Each row is a point on a landscape with many valleys, with its height.
A ball rolls from a point to the lowest of its 4 nearest points, and stops where none of them is lower. Distance is the straight distance between rows; heights are no part of it.
<845>: [-26   8  -1 -27   7  -6 -33 -23 -23  -3  30 -29  21   8 -51  13  -9  -9
 -13  17  62 -18  79  17]  (h 4.16)
<408>: [-31  15  -6 -18  -2  21 -39  -7 -22  13  27 -42  11   6 -61  25 -22   0
 -23  18  49 -14  88   6]  (h 4.53)
<420>: [ 30   1  15  12  19   0  25  37  34  61 -15  36 -29 -17  78 -20   4  -9
 -12 -12 -26 -14 -94 -35]  (h 6.08)
<327>: [-20  -1   3  33  34 -26 -20 -30  11 -34 -14  11  28  37 -14 -10   5  32
   8   5 -12  21 -19  -3]  (h 2.63)
<65>: [-25 -10   9 -18 -33  26 -21  -1 -21   5  14 -23  16 -19 -26  29 -30 -15
 -28  22  22  -3  71  -2]  (h 3.43)
<165>: [ 25 -22 -17  -3 -25  39  24  41  19  68  -6  10 -36 -31  60 -10 -16 -15
  16 -26 -48 -11 -52  -8]  (h 6.28)
<844>: [ 25 -13  19  -7  -5 -10  13  17  33  21  -4  10 -12 -15  61  -6  16  -6
 -16  -6 -29   1 -58 -45]  (h 5.42)
<603>: [-22 -25  14  -8 -47  36 -26   6 -12  27   6 -14   3 -29 -13  10 -47 -10
 -11  18  19 -19  57  -1]  (h 2.12)
<252>: [  5  -3  -4   4   5   7   4   1  15   5  -2 -11   1  16  13  -6  13  -4
 -33 -10   8   2 -50 -17]  (h 1.83)
<710>: [  0   7  14  39  47 -59  -5 -28 -35 -57 -37  16  14  43 -38  31  58  39
  56   3   0  25   1  -9]  (h 3.22)
<568>: [-35  16 -24  -1   4  -8 -17 -39 -15 -43  15  -7  59  32 -38  22  23  18
  25   5  -5  21  24   4]  (h 6.85)
<791>: [ -9   6   8  48  41 -26 -24 -21  -8 -20 -27  27  27  26 -20   6  18  25
  11   9 -21  19 -11 -10]  (h 2.26)
<309>: [-51 -25 -13 -53 -30  42  13  62  10  53  35  -3  -1 -54  46  -5 -59 -78
   4 -14  12 -43  -3  -3]  (h 5.35)
<512>: [-25 -22  10 -22 -46  44 -19  11   3  31  32  -6  -5 -34 -18   6 -64 -44
  11  10  16 -18  23   2]  (h 0.71)
<27>: [  9   8   6  42  49 -55   3 -17 -28 -55 -28   8   5  36 -32  36  79  38
  61  -3  -7  37 -15   4]  (h 3.17)
<294>: [-17  25 -12  24  31 -56 -12 -33 -25 -31 -31   5  49  33 -51  38  35  21
  34   6   9  29   9 -24]  (h 3.47)
<30>: [-12  25  -8 -27  29 -18 -25 -44 -23 -30  37 -38  10  33 -62   7   6  12
  17  22  46   1  69  36]  (h 4.40)
<315>: [  2  -9   8 -23 -62   6  23  44   6  52   6  29  -8 -50  59 -24 -56 -48
   2 -27 -12 -12  -5  13]  (h 6.12)
<26>: [  4  17   3  49   3 -28  25  -5   7 -19 -27  17  -4  16  21 -18  19  -4
 -35  -8 -13  21 -39 -25]  (h 3.99)
<693>: [ 23 -14  -6 -23 -45  29  30  47  10  43 -11  17 -28 -30  55  -6 -22  -9
  10 -21 -52  -9 -19  -1]  (h 5.26)
<61>: [ 30  -4 -13 -14 -54  32  29  44  -1  29 -15   4 -15 -28  33  -6 -15 -22
  -3 -13 -16 -14  -9   1]  (h 5.02)
<824>: [  1   4  -5  -8 -59  30   6  43  -8  36  -8  10 -20 -33  23 -11 -59 -54
 -13 -24  17 -11   8   8]  (h 6.37)
<775>: [-22  21  22 -31  29 -18 -49 -45 -36 -12  49 -20  24  30 -68  11 -10   6
  17  21  65  -2  98  44]  (h 4.66)
<699>: [ 28  -5  30  23  13 -10  28  11  43  29  -5  36 -39  -5  62 -28  16   2
 -19  -6 -27  -1 -81 -27]  (h 5.87)
<182>: [ -5  16  -7  49  43 -31  -1  -8   2 -35 -33  28   0  36 -16  -5  21  28
  -5  -2 -17  13 -27  -8]  (h 1.79)
<359>: [  5 -15  -3   0  14  20  -6 -19  15   0  14 -11  10  12   2 -13  16   6
 -15 -10   5  -1 -34  -3]  (h 1.59)
<417>: [-15  28  -9 -27  29 -12 -34 -37 -21 -42  36 -20  23  33 -70  10  12  19
  35  17  40  -4  78  45]  (h 4.82)
<399>: [-36 -25  13 -26 -40  53 -10  42   8  55  33  -9 -18 -41  11 -16 -62 -64
   4  -2  33 -23   4 -11]  (h 3.85)
<383>: [  0  -2   8 -37  -4   1 -11 -14  -9 -21  15 -18  13  -6 -22  12  13  14
  -4  29  19 -12  63  18]  (h 2.91)
<95>: [ 20 -12 -14 -17 -39  26  39  40  18  39 -12  12 -19 -31  55  -2 -10 -13
  -1  -9 -46 -12 -26 -10]  (h 4.93)
<673>: [-16  -8   4 -21  -2 -17  -6 -21   6 -30  24 -13  18  13  -9   7  23   9
   6  14   2  18  37  28]  (h 2.89)
<540>: [-14 -14  11 -30 -51  31  10  47   1  33  13   5 -11 -51  40 -17 -60 -74
  -2 -23  13 -24  -7  -5]  (h 5.32)
<643>: [ 33  -6  -5 -12 -60  17  34  56  -4  41 -10   9  -9 -40  44  -9 -39 -29
  12 -22 -30 -18  -4   5]  (h 5.44)
<747>: [-16   9   6  26  23 -11 -19 -31   5 -23   6  10  15  10  -5  -2   8  20
  -3  -2 -12  17 -24   4]  (h 2.27)
<121>: [  5 -13 -22 -14  11  31   2   6   9  -5   6 -28  -4   7   1  -5  21   0
 -17  -5   0   3 -16   3]  (h 1.81)
<642>: [ 37 -15   7 -12  -5  16  31  26  23  61  -8  16 -20 -11  69  -6  -3   0
  -3  -2 -35  -5 -71 -34]  (h 5.45)
<53>: [  8  13 -14  55  64 -44   1  -6  -9 -41 -41  27 -16  34 -29   6  27  20
   8 -13 -19  11 -26  -6]  (h 1.31)
<727>: [-26  -6   3  19  30 -10 -17 -43  -9 -33   1   8  39  15 -16  14  13  34
   8   1 -16  21  -4 -10]  (h 2.83)
<484>: [ 32   3  -4   4   0  11  30  44  23  68 -12  33 -35 -15  77 -10  -5  -8
 -16 -25 -22 -12 -92 -39]  (h 6.19)
<98>: [  5  18   0  56  31 -38   1 -15   3 -34 -40  12  -7  28  -7  -1   8  18
 -28  -9 -19  16 -21  -3]  (h 2.15)
<685>: [ -3  17   3 -34  14  -2 -12 -21 -30 -20  14 -38  14   4 -42  14   3  13
 -16  17  53  -8  78  21]  (h 3.64)
<567>: [ -5  17 -11  36  22 -17   1 -18  10 -24   4   4   7  26   9  -8  16   6
 -32  -7   4  15 -34 -11]  (h 2.82)
<152>: [ 29 -18  -5 -12 -16  18  34  24  23  42  -4   5 -14 -26  61   0   7 -12
  -4 -15 -39 -18 -55 -33]  (h 5.01)
<246>: [ 16  12   6  30  -1 -29  27  -1  22 -11 -22  15   3   4  31 -18  15  -7
 -45  -5 -27  32 -52 -13]  (h 4.96)
<746>: [-34  24 -19  -6   1 -15 -20 -37 -18 -48  23 -15  39  29 -42  16  24  14
  21   6  21  25  48  24]  (h 4.58)
<466>: [ 12 -13  -3 -25  10  21   0   5   8   2   4 -13 -20  -2  -4 -14  19  11
   8   9  -3 -25   4  24]  (h 2.07)
<757>: [ 33   3 -11 -11 -19  23   9  25   7  37  -5 -16 -22 -14  -1 -15 -19   3
   1   6   2 -27  14  13]  (h 3.44)
<384>: [ 10 -13   2 -23  12   8  -2  -5  -1 -23  22 -29 -10  -1 -11  -7  16  22
   3  14   1  -5  23  30]  (h 2.11)
<799>: [ 16 -12   8 -30  -5   9   7  -5  -9 -13   0 -17 -11 -16 -11  -7   2  13
  -7  16  -1 -14  45  17]  (h 2.41)
<756>: [-40  21 -31  10  21 -20 -13 -49 -25 -36   2 -16  56  40 -53  12  23  24
  24   5  11  42  19 -15]  (h 7.42)
<453>: [ 19  17  12  30   7 -29  31   4  30 -27 -24  27 -25   6  30 -11   7   7
 -33  -8 -36  30 -46 -20]  (h 5.95)
<798>: [-17  28 -24 -18  11  -4 -31 -47 -13 -37  30 -18  26  33 -62  15  13  14
  41  12  37  24  59  35]  (h 5.59)
<457>: [ -4  -1   5  36  57 -57  14 -14 -30 -49 -41  11   5  39 -35  26  64  45
  52   6  -9  28 -11  -1]  (h 2.90)
<450>: [-30   3   9 -22  21   3 -59 -27 -24  -2  36 -32  16  16 -56  22  -8  -7
   3  21  64 -16  91  28]  (h 4.44)
<726>: [ 28  -6 -18 -11 -17  30  19  19   6  21 -11 -13 -19   0  12   0   7 -10
 -12  -1  -2 -21 -12   7]  (h 4.19)
<303>: [ 11  -4  -6  -6 -11  17  10  13  13  15   4 -23   7  -6  33   3  22   5
 -25 -13   1  10 -42 -27]  (h 2.10)
<790>: [ -2  22 -13  42  22 -46  24  -3   5 -37 -43  26  -3  19   7   0  24  17
 -17 -15 -25  21 -33  -9]  (h 3.08)
<809>: [-25  17   5  32  43 -43 -26 -32  -5 -35 -12  23  29  25 -38  28  10  40
  26  16 -12  24   9 -18]  (h 2.45)
<859>: [  1 -17   2 -17  -3   7 -10 -18  12 -29  30 -15  10  -5  -7  -3  21  18
   6  12  -7  10  17   7]  (h 2.14)
<311>: [-19  11 -17 -22  -3  -9   1 -22 -11 -46  23 -22  25  16 -18   4  32   5
  14  11  13  12  41  29]  (h 1.45)
<377>: [ -2 -13  -7  -9  15  24  -3 -15   4 -16  22 -19   4   8  -1  -8  26  17
  -2  -4  10  -6  -2   1]  (h 1.80)
<692>: [-29 -17   7 -13 -40  52 -15  22  -3  29  27 -10 -16 -31  -8  -5 -62 -50
   2   5  29 -22  15   1]  (h 2.13)
<492>: [-13  11  -1  44  55 -48 -10 -25 -14 -35 -37  16   8  34 -22  13  24  28
  30   2 -17  23  -2  -3]  (h 1.89)
<258>: [ 25  -6  24  23  -5 -32  33  -3  32  -8 -20  21  -3   6  44 -18  14  -1
 -37   4 -24  17 -59 -29]  (h 5.67)
<473>: [  2 -15  19 -13 -32  37 -21   3  -8  33   6  -2 -17 -31 -13 -12 -38 -13
 -10  14  22 -28  31   0]  (h 3.63)
<349>: [ 18 -15  13 -16 -21  28 -11  -4  -8  21   8  -4   2 -31 -26   4 -25  -5
 -11  14   9 -23  48  11]  (h 3.19)
<52>: [ 22 -14 -20 -23 -19  24  31  30  14  25  -1  -6 -17 -19  40   7  -1  -9
   8  -8 -19  -9 -24  -3]  (h 4.57)
<140>: [ 27   9  15  23   3 -17  47  27  35  29 -19  40 -49 -14  70 -33  11  -5
 -11 -10 -24  -2 -89 -32]  (h 6.15)
<119>: [-10   9  -1  36  22 -24 -17 -13   8 -22 -11  15   9  25  -6 -21   6  18
 -17 -16  -8   6 -32  -7]  (h 2.43)
<241>: [ 11  -3   8 -28 -29   9  -5   3 -20   3   9 -12   2 -25 -22  15 -24   1
 -15  22  15 -19  67   9]  (h 2.98)
<523>: [  1  -3   4 -25 -53  13  18  49   4  47   5  15 -15 -46  34  -8 -51 -53
 -10 -27   3 -20  -4   9]  (h 5.96)
<779>: [  5  -5   7 -13 -35  34 -19  17  -6  47  10  -1 -29 -38   0 -11 -60 -21
  -3   0  15 -21  28   5]  (h 3.82)
<107>: [ 25 -15  20 -21 -17  20  -2   3   3  11  -5  -9 -24 -18 -17  -8 -15   1
   0  14   6 -25  24  22]  (h 2.55)
<160>: [ 15   3  -7 -14 -44  35   5  26   1  32 -15   3 -18 -27  13 -15 -39 -32
 -10  -8  15 -25   7  26]  (h 5.31)
<582>: [ -8  -3   1  20  25  -3 -23 -33  15 -21   7  -2  17  15  -7 -20  20  18
 -10  -1 -14  16 -39  10]  (h 1.96)
<142>: [ 12  -2  -4  48  62 -50   9 -16 -23 -55 -29  12 -13  39 -30  19  50  37
  44  -6 -16  21 -32  -5]  (h 2.16)

Where does a ball stop that starts at each point below?
<756> | <53>
<327> | <53>
<453> | <53>
<160> | <359>
<685> | <359>
<241> | <359>
<408> | <512>
